Each scene shows the same named points in several views. A view is turned or mirrored, shifted and resized as a whole, has a little noise and may leave points out.

Scene 1
View 1
K38: [  5  -3  32   4 -21 -22 -15 -11  -1 -33  -1 -11   6  -7 -21 -22   5 -20
 -21  22  33   8   2   9]
K133: [  9   4 -19 -12   7  27   7 -16  -5  13  -7   9 -14   7   7   3  18  -8
  -3   3  26   9 -15  -8]
K819: [  5  -1 -10   5  -5  -8  -9   0  -3   1  -9   8   6 -15 -25 -12   7 -14
 -10  10  29  21 -16 -14]
K742: [  3  -8  -4 -25  -7 -11  -4  -5 -23  -7 -15  21  19 -20 -21  -3  12 -33
 -11  22  32   8   0 -10]
K427: [ 13  -2  12 -22   0  17   2 -27  -9 -17  -9   4 -13  12  12   1  17 -12
 -10  13  30  -4   7  14]
K504: [ 11  -2  11 -16  -5   9   2 -15  -9 -12 -10   6  -8  -1  -2  -4  15 -18
  -9  14  25   4   0   8]
K226: [  9   5 -13   0   4  21   1 -16   3   7  -3   1 -14   9   4  -4  14  -2
  -7   3  28  10 -16  -6]
K849: [ 18  -9  43 -10 -11  -9  -8 -18  -1 -44 -19  -1 -14  -6 -10 -11   8 -15
 -15  18  24   3  15  35]
K784: [  9  -2  17 -17 -11   7   2 -12 -10 -14  -4   2  -5  -2  -5  -6  18 -25
 -10  18  26   2  -1   6]
K449: [  8  -2 -14  -9   8  -1 -10 -20  -7  -4 -15  13   5   0  -4  -2   5  -4
 -11   8  38  11  -4  -6]
K846: [  1  11  19  17 -21  11   0  -9  10  -7  22 -27 -14  12  -5 -23  15 -12
 -16  12  27   6 -20  -7]
K401: [  2  -3   6 -10 -14 -11  -6  -2 -13  -9  -5   6  13 -15 -22 -12  11 -29
 -13  20  31  11  -6 -10]
K943: [  7   4  18   7  -7   4  -8 -26   7 -21   6 -18 -10  18   6 -15   7   0
 -18  11  36   2  -4   7]
K286: [  1   2  15  -8 -17   1  -1 -11  -9 -13   8  -8   4   1  -7 -14  15 -26
 -16  21  31   1  -5  -5]
K43: [  8  -2 -18  -6   7   2  -7 -14  -4   1 -14  14   2  -4  -8  -2   7  -5
  -8   6  34  15 -10  -9]
K33: [-11  12 -18  18 -15  -2  -9  -4   2  15  24 -16  15   3 -16 -22   9 -12
 -16  12  41  16 -31 -39]
K297: [ 13   2  31 -17 -11  23   8 -23  -5 -22   1 -10 -22  14  13  -6  22 -19
 -11  16  23  -8   4  20]
View 2
K819: [ -7  -2  -6 -13  19 -18  -5   7   3   4   1 -32   2 -16  -5  11 -15  16
  13 -21 -14  -2 -11  17]
K784: [  3 -20 -27 -13   7   4  10  26  -1   0   7 -18  -3  10   5   1  -1  25
   6  -7   1 -10 -14  13]
K943: [ -7 -10 -40  -3 -11   1  23   5  12   3  16 -25   4  19   3 -12   5   1
  13 -26 -14 -13 -31  10]
K504: [ -3 -20 -23  -7   9   1  14  30   0   2   7 -23   2  12   9   5  -2  26
   5 -11  -2  -8 -16  13]
K133: [-22  -9  -6  -6   9 -15  15  19   4  -2  -3 -45  24  24  25   5 -17  29
  17 -12  -2  -9  -7  -2]
K43: [-19  -9  -1  -2  15 -21   4  14   6   7  -1 -33  10   2  12  10  -8  23
  12 -22 -12   3 -18  12]
K742: [  0 -22   2 -18  23 -12 -14  20  -3   4  -3 -11 -12 -15   5  11   2  36
   5  -4  -1   7 -14  18]
K38: [ 12 -13 -39 -12   3   6   4  11   5   6  17  -8 -20 -13 -19  -4   9   3
   4 -23 -15  -6 -28  28]
K846: [  2   2 -45 -22  -7   4  14  -7   9  -8  13 -35   7  11  -7 -14 -15  -2
  21 -19 -10 -25 -12   2]
K33: [-10   9 -11 -31   1 -24 -14 -36  11  -7  -2 -37   7 -10  -2 -11 -17   2
  31 -21 -15  -9 -10  -7]
K226: [-20  -4 -15  -4   5 -14  17  12   8  -1   2 -44  21  19  16   2 -15  17
  18 -19  -8 -10 -12   1]
K849: [ 11 -24 -47   4   6  17  25  45   1  12  21  -9 -15   6 -10   5  11  14
  -7 -20  -9  -9 -30  36]
K449: [-20 -14  -2   0  11 -19   6  14   7   9   1 -27   7   5  14   7   1  22
  11 -22 -12   5 -24  12]
K297: [  2 -23 -44  -6  -3  17  29  35   1  -2  14 -22   3  30  10  -5   2  22
   5  -8   4 -18 -18  11]
K286: [  5 -16 -28 -21   2   2   3   7   3  -3   8 -17  -7   4   0  -7   1  17
  12  -8  -3 -10 -16   8]
K401: [  3 -14 -12 -21  16  -7 -10  10   0   2   3 -16 -11 -15  -5   5  -3  22
   9 -10  -6  -1 -13  17]
View 3
K226: [  0 -16 -12   1 -10  -3   1 -14  -3   0 -12 -21   1  -3 -14   7 -12  10
   9  -6   5  11 -22  11]
K819: [ 14 -12   6   2 -11  -3  -5 -17  -8   6   3 -22  13 -17   5  -9 -16  11
  13 -14  10 -11 -15  16]
K286: [ 15  -3   1  -1   6  -4   7 -18  -4  -3   8  -1   9  -3  -7  -3 -11  14
  27   4   3  -3  -3  14]
K43: [  6 -13  -2   8 -16   1   0 -11 -10   6  -1 -19   2 -13   0  -1 -13  11
   7  -6   4  -8 -28   6]
K943: [ 10   1 -15   9  13  -5  19 -27   9 -11  -6  -8   6   2  -7  13  -8  15
  20   5  13   1 -20  12]
K784: [ 14 -11  -4   2  -1  -1   4 -20  -6  -8  10  -3  -2   3  -7   1 -13   4
  23   7   1  -8  -2   9]
K504: [ 11 -14  -6   6  -6   0   3 -19  -7  -7   6  -7  -6   2  -7   3 -14   2
  19   6   1  -8  -9   6]
K133: [ -4 -22 -10   0 -17   1  -4  -7 -10   2 -10 -18  -6  -2 -17   5 -12   8
   7  -4  -2  13 -20   7]
K427: [  6 -12 -14   9  -3   2   9 -17  -4 -10   3  -1 -14   9 -12  11 -10   4
  17  15  -3  -3 -15   0]
K401: [ 20  -7   9   1  -4  -2  -1 -15 -10   3  15  -5  11 -14   4 -12 -14  11
  23  -3   3 -17  -6  14]
K846: [ 12  -2  -9  -6  17 -11   9 -28   8  -9  -9 -14  19   0 -13   5 -12  17
  25  -6  16  15  -3  26]
K449: [  5 -11  -3  11 -13   1   4 -10  -8   6   1 -14   0 -12   1   1 -11  12
   9  -2   3  -9 -31   4]
K742: [ 17 -12  13   4 -15   3  -4  -7 -19   9  21  -2   3 -15   4 -15 -14   9
  20   2  -6 -22  -9   7]
View 4
K297: [ 21  25 -10   6  15  -6  -7 -15  -1  -3 -10 -18   4   4 -22   2  -1   0
   8   2  10   6   0  23]
K784: [ 10  20  -5   2  10  -6  -2  -2  -6   0  -3 -12   2   8 -14  -1   2  10
   2  -4  15   4   2  17]
K427: [ 17  17  -3   0  16  -6  -7 -13   3   3 -14 -19   5   4 -23  -3   7  11
   6  -1  14  -2   2  20]
K33: [  9  -7  -8  10  -9   2  -9  23 -10   8  22  10  18   9  -7  -2 -11  20
  -4   8   7 -22   7   8]
K449: [  5  -1   3  -5   9  -4  -3   1   2  11  -9  -8   9  10 -13  -7  10  22
  -1  -3  15 -17   4  10]
K943: [ 16  10 -15  10  17  -7  -8  -8   2   8  -4  -6  11  12 -18   3  -3   0
  -5   8   7 -16  -1  19]
K849: [  4  29 -11   2  28 -15   5 -14  -3   3 -16 -11  -4  20  -9   4   8  -8
 -10  -5  18   3  -8  20]
K226: [ 13  -3   2   0  -1   3  -7  -6   2   4  -4 -10  15   5 -15  -5   2  14
  11   5   3 -13   2   9]
K38: [  2  22 -16   8  20 -14   3   6 -11   7   2   2  -1  22  -5   5  -1   0
 -18  -2  19  -7  -3  17]
K401: [  0  15  -2   0   5  -8   2  14 -12   4   5  -2   1  12  -5  -3   2  19
  -7  -7  21  -2   3  12]
K846: [ 17   9 -17  14   2  -1  -7   1  -7   0  12   1  14  10 -12   6 -13  -3
   1  11   0  -7  -1  15]
K43: [  3  -2   6  -5   3  -2  -2   3   0   8  -6  -7   9  10  -9  -8   9  22
   2  -3  12 -15   3   7]
K742: [ -2  15   5  -7   6  -8   2  15 -11   5   0  -7  -3   9  -6  -7   9  30
  -5 -14  28   0   7  12]

Which points are out of place in each view (at most two, in the order of its rows)? Write none if all are in place.
view 1 -> none
view 2 -> K297
view 3 -> none
view 4 -> none

Scene 2
View 1
K203: [-24  -9 -15 -11   4   2  11  -1 -13   1   9   1  -6  -1  -3  13   2  -8
  -5  -2  -1  -1  -8  -4]
K636: [-22 -13  -8   4  -9  12  14  -1  -2   8  -2 -15   1  12 -12   2  -3  -6
   1   3  -2   2 -12   1]
K215: [-26   1  -4  12  -6  11  13 -20   3  -1  -1  -7  -5 -18 -30  -7  -6 -14
  -1  -6 -14  -7  -2  10]
K186: [-22  25 -21 -13   6 -15  -9 -20 -17 -12  -3  16  -4 -15   0  13 -11  -5
  -6  -9   1   5  -2  -2]
K980: [-17  30 -16  -3  -4 -13 -12 -23  -8 -11 -15   6   1  -6  -5   9 -16  -4
  -3  -9   1   9   0   0]
K487: [-30   1 -14   1   4   1   7  -5  -9  -2  10   0  -8 -21 -13  16   6  -9
  -1   3  -4  -5   3  -4]
K959: [-26   7 -14  -3   1   0   6 -14  -9  -5   3   5  -6 -15 -12   6  -4  -9
  -4  -4  -5  -2  -3   1]
K251: [-21  16 -22 -11  -2  -7  -4 -12 -14  -5  -5   5   5   9   5   7 -14   1
  -2  -2   6  12 -13  -2]
K204: [-22  21 -15  -6   3  -8  -3 -27  -8 -12  -6  11  -6 -20 -14   2 -13 -11
  -8 -14  -7   0   0   5]
K824: [ -6  20  -2   4  -9 -12 -14 -14   2  -3 -26 -10  -4   4  -8  18 -10 -11
  -1 -12   0   8   8  -4]
K860: [-18  -7  -2  12 -11   9   8  -4   5   7  -8 -22  -1   6 -18   5  -3 -10
   3   0  -3   1  -4   1]
K238: [-19 -22  -7 -12   0   9  21  -4  -6   6   4  -4  -7   8 -11   2  -1 -14
  -8  -9  -8  -4 -15   1]
K995: [-32 -13 -15   2  -5  14  17   0  -9   6  10 -10   4   7  -8  -1  -1  -1
   2   9  -1   2 -17   1]
K861: [-10  13 -13 -18   3 -14  -7 -14 -12  -7 -11   9  -7   1   3  17  -9 -10
  -9 -16  -1   7  -1  -5]
K586: [-19   7  -5   6 -10   5   6 -21   3  -2 -12  -8  -1  -1 -21  -8 -14 -11
  -3 -10  -8   1  -7   9]
K413: [-15  13 -11  -1  -7  -5  -4 -16  -4  -3 -14  -3   1   5  -7   5 -13  -6
  -3  -8  -1   8  -5   1]
K967: [-21  25 -13  18 -15  -2 -13  -9   0  -1 -18 -17  10   6  -6  10 -12   4
  11  11  10  14  -1  -3]
K322: [-22  -4  -7   0  -4   7  14 -18  -1   0  -2  -3  -5  -6 -20  -7  -8 -14
  -6 -11 -12  -3  -8   8]
View 2
K204: [ -5 -19  -9   2   3  -8  19  14   6 -26  20 -19  20   7   8   4 -12   2
  35  29  -7  12   0  15]
K413: [  3 -17 -19  10  -4  -6   4   5   2  -3  18  -1  -8  -8  16   1 -20 -12
  12  21  -1   5 -15   8]
K215: [ -8 -18 -11 -15  -3  21   6  15  17 -33  12 -22 -14  13 -21   4  -6   2
   8  10  16  -4   8 -13]
K860: [  6 -16 -13  -3  -8  17  -7   6  11  -3   4   2 -42  -4  -5  -4 -14  -6
  -8   1  15 -11 -13 -17]
K238: [ -6  18 -16  -5  -5   8  -3  -3   3 -29 -10   3 -25  -7 -16   4 -14  -4
  18 -15 -15  -7 -33 -20]
K959: [  3  -7   8   0  -1   5  12   7   4 -24   4 -14   2   3   0   3 -15   6
  25   9  -9   3  -4   0]
K487: [ 14 -10  27  -2  -3  13  12   6   5 -18  -7 -12  -6   3  -2  -1 -11  17
  27   0  -9  -3   0  -5]
K824: [ 12 -41 -26  13   3 -17   8  12   7  19  19   8 -12  -5  24 -14  -7  -8
  15  26   8  -1 -14  12]
K967: [ 20 -33   3  16 -15  10   1   5   2  21  24  -1 -23 -14  33   0 -33 -10
 -18  29  15   5   0  10]
K186: [  8 -13   6  15   1 -16  20   5  -5 -14  14 -12  26  -5  26   3 -22   3
  40  27 -23  15  -7  25]
K251: [  7   2  -3  19 -11  -5   6  -5  -9  -8  13   0   1 -18  29  10 -37 -12
  13  20 -19  14 -23  14]
K586: [ -9 -17 -29  -4  -4   9   2  11  12 -21  21 -10 -13   2  -5   5 -15 -12
   3  19  11   0  -6  -3]
View 3
K861: [  4 -13   2  10  -3  -5  10 -14  -7 -12   5   4   2   7   9  10  -3  -8
  -5  -6  13   6 -14   7]
K487: [ 11   1  -5   9  10  -5   1  -4 -13   9   5   8  -7  -7   9   5  -2  -1
   5   7   0  -7   6   2]
K413: [  0  -7   8   3   1 -10   8   1  -7  -8  -4  -2   5   5  14   8   5  -4
   2 -11   7   7  -4   2]
K251: [  1 -14   3  -2   8  -7  23  -6  -8 -10  -4  -1  -2   9  15   8  -1  -6
  -7  -7   3  13  -1   2]
K238: [-11  17  -1  13  -2  -1   9  -4  -9   8 -11   4  -2  -5   6 -10  -1 -22
  -1   1  -3   5   0  -3]
K186: [ 13 -15   2   7   5  -8  16 -12  -6  -4  11   7  -3  11  11  16  -2   4
  -7  -5  11   6  -4  13]
K204: [ 10  -2   8  13   1 -12   7  -5  -5   5  10   7   2   9  10  12   5   8
  -1  -9  13   6   0  17]
K860: [ -6   7   5   2   3  -8  -4  11 -13  -1 -14  -5   3 -10  13  -3   6 -10
  15  -5  -2   0   3 -10]
K967: [  5 -19   7 -13  13 -14   4  13 -13 -16  -9 -10   3   0  22  12   8   4
  13 -11   1   5   4  -9]
K586: [ -3   9  12   7  -1 -12   1   9  -6   4  -7  -2   7   3  13   2  12  -1
   9 -13   6   8   3   5]
K636: [ -9   9   4   3   3  -6   3   7 -11   2 -14  -3   1  -8  12  -6   4 -14
   9  -3  -4   4   5  -9]
K203: [  0   2  -5   9   6  -1  12  -8 -11   4  -3   6  -7  -5   8  -1  -6 -15
  -3   6  -3   1   1  -2]
K980: [  9 -16   8   2   3 -12   9  -3  -6 -10   5   1   4  12  14  16   4   6
   0 -13  13   8  -6  10]
K215: [  2  18   9  12   3 -12  -5  10  -8  17  -2   3   4  -4  10   0  11   4
  12  -6   2   1  11   7]
K995: [ -4   6  -2   0  13  -5  15   4 -12   6 -13  -1  -8  -6  13  -5  -1 -12
   0   3 -11   6  13  -9]
K959: [ 7  3  2 10  6 -7  6 -3 -9  8  3  7 -4  1  9  5  1  0  1 -1  3  1  4  7]
K824: [  4 -13   7   4  -4 -10  -5   1  -9 -15   1  -3   8   1  13  12   5  -2
  10 -12  14   2 -13   2]
K322: [-3 16  8 13 -1 -9  2  4 -7 12 -4  4  4  0  9 -2  8 -5  4 -7  3  6  5  7]
View 4
K861: [ -4  40  20   4  -1   3 -25 -22 -10 -16  -4  -1   7  21   6   7 -27  36
   4   3   9  -1  -5   1]
K586: [  8  14   5  -6  -2   0  -8  -6  -9  12  25 -10   0   4   6  -6  -1  10
  22  -7  -7   2  -3 -22]
K487: [ -9  24   2  -4   1  15 -14  -2 -17   7   7  -3  21  16   4  19  19  20
 -23  -3   9   9 -13  -9]
K980: [  8  47  29  -3   4   7 -21 -33   3  -4  13 -11  -1  17   6   3 -19  27
   8   0   4   2 -19 -19]
K959: [ -1  26   7  -2   2   7 -19  -9 -13   5  16  -3  14  12   0   6   7  20
 -10  -5   6  11 -12  -7]
K995: [ -3  -5  -9   2   5  14  -4   9   1  -3   4  -1   8  18 -11  17  16  -5
   3   7   3   0 -18   3]
K967: [  5  28  21  -6   2  26  -1 -16  21   2   3 -21 -11  25   8  19   0   3
  18   9  -1 -16 -29 -41]
K238: [ -6  -8 -15   3  -4  -1  -7  16 -17  -4   2   6  12  11  -3   4   4   8
  13   1   0   0   6  12]
K322: [  2   9  -4  -4  -2  -2 -12   0 -18  11  24  -4  10   1   1  -6   5  13
  11  -9  -3  10   2  -8]
K204: [  6  42  20  -4   4   0 -28 -27 -14   6  26  -7  10   7   4  -5  -9  31
  -4 -10   5  16 -13 -12]
K824: [ -2  40  25  -6  -9  10 -10 -18  -2   1  -1 -17  -5  20  24   9 -21  31
  20   2  -1 -16  -2 -35]
K251: [  4  26  17   4   8   9 -18 -21  11 -19   2  -2  -1  24  -9   9 -17  12
  12   9   6  -1 -25   2]
K860: [ -4   2  -4  -4  -9  11   3  11  -5  10   4 -11   2  12  12  12  11   5
  19   1  -6 -12   1 -26]
K186: [  3  50  28   1   8   7 -31 -33  -6  -9  11  -4  11  20  -1   5 -16  32
 -12  -1  12  11 -23  -2]
K203: [ -9  11  -3   4   1   9 -15   2 -12  -8  -4   5  18  20  -3  17   4  17
  -9   4  10   4  -8  11]
K636: [ -4  -3 -10  -2  -5   8   0  12  -6   4   4  -4   4  12   3  10  10   2
  17   3  -3  -8   0 -11]
K215: [  4   8  -3  -8  -1   4  -8   4 -18  22  31  -7  11  -1   5  -2  20   8
   3 -12  -5  12  -3 -21]
View 5
K322: [ 21  21  11   7   9 -33  20  22   8 -14 -15  -8  11   6 -14   5  -3  10
  -6  -2 -13 -15 -36   6]
K186: [  3  35  -8 -14  11  15 -33  35  35 -12 -34   5  23  10  11 -24 -38  22
  -7 -16   8 -25 -18  -2]
K215: [ 18  25  -7   7  13 -51  18  22  14 -17 -16   0   6   8  -7  12   6   5
  -8  -3 -27  -5 -47   7]
K586: [ 21  25   9   5   5 -32  17  17  17 -10  -9   4  16  12  -1   3   8   3
   3 -22  -1  -5 -35   4]
K238: [ 18   7  25  17  10  -9  23  16  -7  -5  -9 -31  14  -3 -40   4 -11  12
 -12  19  -7 -11 -20 -14]
K995: [  5  17 -13  22  -9 -10  11   4  11  -5  -1 -17  17  -5 -43  -8  -7   5
 -12  16   1   8 -31 -33]
K861: [ 10  25  23 -10  23  28 -21  32  20  -1 -25  -6  25  12   5 -13 -28  19
  -3 -17  12 -17  -4  -4]
K980: [  7  36  -2 -11   7   9 -24  26  39  -6 -23  14  25  17  20 -17 -18  12
   0 -34  16  -9 -18   0]
K860: [ 14  20   5  15  18 -16  11   8  10   6   3  -4  17  10 -13  12  16  -4
  -1  -9  -5  24 -28 -20]
K967: [  2  35 -24   8   2   1 -17   1  40   8   3  19  25  15   9  -7  13  -8
   5 -37  21  35 -25 -29]
K487: [ -2  25 -24   5  26 -12 -18  27  16  -8 -24  -8  11   4 -15   1 -21  11
 -19  18 -27   3 -32 -17]
K413: [ 13  26  11   0   8   3  -3  18  24  -1 -12   4  23  12   3  -7  -4   6
   1 -26  14  -2 -19  -7]
K204: [ 11  35  -3 -12  12 -14 -14  35  30 -18 -33   8  16  13  16 -11 -24  17
  -4 -18  -6 -27 -29  13]
K636: [ 15  15   7  20   7 -16  19   6   5   2   1 -14  16   2 -29   9   9   2
  -5   4  -2  15 -28 -21]
K203: [  4  16   1  10  14   6  -5  22   7  -3 -17 -23  17  -1 -31  -7 -25  16
 -16  21  -8  -5 -18 -23]
K959: [  7  26  -9   1  13 -15  -9  27  19 -12 -25  -4  14   5  -8  -5 -20  15
 -12   3 -13 -11 -31  -5]

Which points are out of place in each view (at most two, in the order of its rows)? Write none if all are in place.
view 1 -> K636, K995
view 2 -> none
view 3 -> K824
view 4 -> K238, K215
view 5 -> K860

Scene 3
View 1
K456: [-17   3  14  -5  10  -7  12  -4 -11  -3   1 -15   0  -5 -11   1   2   1
  -8  -1   1  -8   8  -9]
K882: [ -8   2   3  -5   4  -3  18 -10  -8   4  -3   3   3  -8  -6  -1   6  -3
  -3  -7   1  -2   8 -14]
K405: [-7  9  8 -1 11 -4  5 -2 -9  0 -3 -4  5 -7 -2  7 -3 -2 -5 -7  5 -4  1 -4]
K209: [-12   0  11  -6  19  -9  15  -5 -12   5 -10 -20   2   7  -8   6  -4  -8
   4  -5   3  -7  -4  -3]
K617: [-14   7  16  -3   9  -7   9  -4 -11  -3   1 -13  -2  -7 -10   1   2   3
  -8  -5   1  -6   8 -10]
K121: [ -5  17   0   6  11  -4  -8   3  -8  -2  -2  11  12 -17   8  26 -13  -3
 -13  -7  11  -3   0   6]
K865: [ -8   6   6  -2  -1   5   8  -1  -1  -7   7   2   7 -14  -5  -3   7   2
 -10   1   0  -4  13  -9]
K729: [  2  15   0   5   9   5  -8   7   0  -4  -1   9  16 -13   9  18  -9  -4
  -7  -4  10  -3  -1   9]
K604: [  6   7  14   0  16   7   0   7   1   1  -6 -21   8  10  -2  -1  -2  -9
  13  -6   4  -4 -11   8]
K455: [-1  6 10 -2  3  6  7  0 -1 -2  1 -6  5 -4 -6 -8  9 -1  0 -5  0 -3  4 -7]
K76: [ -4  -1   2  -4  12   7   8   7   1  -3  -2 -10  17   1   0   8  -5 -13
   2   8   5  -7   0   8]
K448: [ -7   6   1  -1   8  -1   8  -1  -5  -1  -3   4  10 -10   0  11  -3  -5
  -6  -2   5  -3   3  -2]
K331: [  3  18  13   6   5   8 -11   7  -1  -8   5  -3   7 -12   1   2   1   4
  -7  -7   4  -4   1   1]
K410: [ 19  20  11   7   2  17 -11   8   7  -3   1   1   9  -5   4  -8   8   2
   6 -14   4   1  -7   3]
View 2
K617: [-10  36 -25   4 -19  11   1   6  -4 -18  -5  -3   3  -5  13   8   5  17
   6  11   5  14  -5  -2]
K604: [  2  32  -1  18  -6   1  10  27 -11   1 -24 -12  -5  18 -28   7  19  10
   9  14   8 -19  -5  -8]
K456: [-10  41 -24   5 -13  14   2   5  -4 -20 -10  -4   6  -7  11  10   4  17
  11  12   2  16  -6  -2]
K448: [-31  29 -25   8 -15  -4  14  22  -9  -3 -14   6   8  13   0   9   9  21
  10  23 -13  11  -4  12]
K882: [-20  29 -21   5 -20   2  11  12 -14 -11  -5   2   4   1   6   3 -12  23
  16   7 -12  17   9  16]
K729: [-40  21 -27   7 -20 -21  18  34  -3  11 -16  12   7  29  -6  13  30  16
  -6  35  -9   0 -14   8]
K410: [ -6  18   2   3 -35 -29   8  24  -4  14 -11   3  -8  18 -20   5  12   1
 -18  12   3 -19   5  -3]
K455: [ -9  34  -8   4 -24  -7   5  11  -9  -4 -13   1  -1   1  -7   8  -4   9
   1  10  -6   3   7   4]
K209: [ -4  36 -20  19   2  23   8  19 -15 -16 -15 -14   2   7  -6   4  10  25
  27  10   6   4  -8  -1]
K405: [-18  27 -24   8 -16   2  10  19  -7  -7  -8   0   3  10   3   6  12  20
   7  18   1   7  -6   3]
K331: [-19  24 -17   0 -32 -20   5  19   3   5 -10   7   0  13  -1  12  20   5
 -17  22   3  -3  -8  -3]
K76: [-23  45 -12  14  -2  -1  14  23  -9   0 -34  -1   6  13 -21  18  16  10
  14  28 -15   2 -10   3]
K121: [-42  15 -39   6 -21 -13  16  33  -3   4  -5  12  10  29   9   9  30  25
  -1  31  -3   7 -17   9]
View 3
K456: [  6  -4   7   0   1   5   3   5  -8   4   3   8  10  10   1  -6   5 -10
   4   2   1   6  -1   6]
K882: [ -8 -11   3   8  -3   5   2  -2  -8   4  -8  16   9  22   9  -7   6 -10
   5   9   3  -8   2   1]
K121: [ -5   9  11 -17 -12   6  13 -17 -15   1  -8  15 -25  18   7  -8   6 -14
  29  15 -12  -7  -8   3]
K448: [ -5   1   1  -5  -4   7   8  -9  -6   6  -5  14 -10  16  14  -7   4 -12
  13   9  -4  -8   2   1]
K865: [  1  -8   7   0 -12   3  10  -5 -12   8  -4  10  10  16  11  -2   7   1
  10  20   0  -1  -1  -8]
K209: [ -2   0   2   0  11  10  -1   1   3   4   4   6  -1   6   6  -9   2 -22
   0  -7  -1  -5   5  14]
K729: [ -6   8   9 -16 -13   7  14 -21  -9   7  -6   9 -23  11  15  -4   6 -11
  25  19 -12 -10  -4  -4]
K76: [  2   6  -3  -7  -1   8  11  -9   3  12   4   4 -13   4  24  -4   0 -10
   7   5  -3  -6   8  -4]
K405: [ -4  -1  10  -4  -3   7   4  -7  -6   4  -3   8  -3  11   5  -6   6 -14
  11   8  -5  -6  -2   5]
K331: [ -2   1  20 -11 -12   6  10 -16  -6  10  -1   0  -2   3   5   2  10  -6
  18  23 -10  -7  -8  -3]
K410: [-13  -2  22  -6 -11   8   7 -24   6  15  -3  -9   2  -5  11   6  13 -10
  13  28 -11 -22  -3  -6]
K617: [  3  -5  11   0  -1   5   2   2  -9   3   1   8  11  10  -2  -5   7 -10
   6   6  -1   3  -3   7]
View 4
K865: [-23   6  19  12   4 -14 -14  11  -5   0   7 -14   5   4 -10   0  -7 -28
  15 -12  22  -1  15   0]
K331: [-10   7   2  18 -15   0 -10  -8  -8  -1   7 -12  -8   4   2   3  11 -29
   8   1   8 -13  -1  -2]
K455: [-21  -4  13   8  -1   0  -4   7  13  -3  12 -16  11  -5   2   1   5 -16
   4 -10  14  -3   5   2]
K729: [ -1  22  14  17 -23  19  -1   3 -26   0 -19 -19 -10 -14 -19   8   7 -40
   1  12  15 -11 -15 -16]
K448: [ -8   5  19   7  -4  11  -6  15 -11  -6 -10 -19   7 -14 -19   1 -11 -24
  -1   2  22  -6   2  -8]
K209: [  2 -17   7 -12  11  24  -7  15  21 -23   1 -12  20 -19  -9   0 -23   8
 -24  -4  10 -12   7  -3]
K405: [ -3  -6   7   5  -5  12  -9   6  -5 -10  -2 -15   5  -9  -9  -1 -10 -15
  -6   5  15 -13   4  -4]
K410: [-23   4   4  23 -27  10   7 -12   7   5  17 -20  -4  -5  16   5  36 -27
   9   3   3 -10 -20   1]
K456: [ -3  -8   5  -2  14  -1 -20   8   7 -17   6  -5  10   2  -9  -2 -24  -6
  -7 -10  14 -11  21   1]
K617: [ -4 -12   2   1   8  -1 -21   3   3 -14   8  -7   8   3  -5  -5 -21  -8
  -4  -4  15 -13  19   2]
K604: [ -3   3   4   0  -9  31   8  -1  30 -14   5 -12   6 -18   6  12  18  -5
 -17  -6  -6 -13 -21  -6]
K121: [  6  12   8  17 -23  18  -9   2 -40  -3 -23 -18 -12 -12 -24   3  -9 -39
  -3  22  20 -18  -5 -16]

Which points are out of place in each view (at most two, in the order of its rows)? Write none if all are in place.
view 1 -> K410
view 2 -> K121
view 3 -> K448
view 4 -> K331, K209
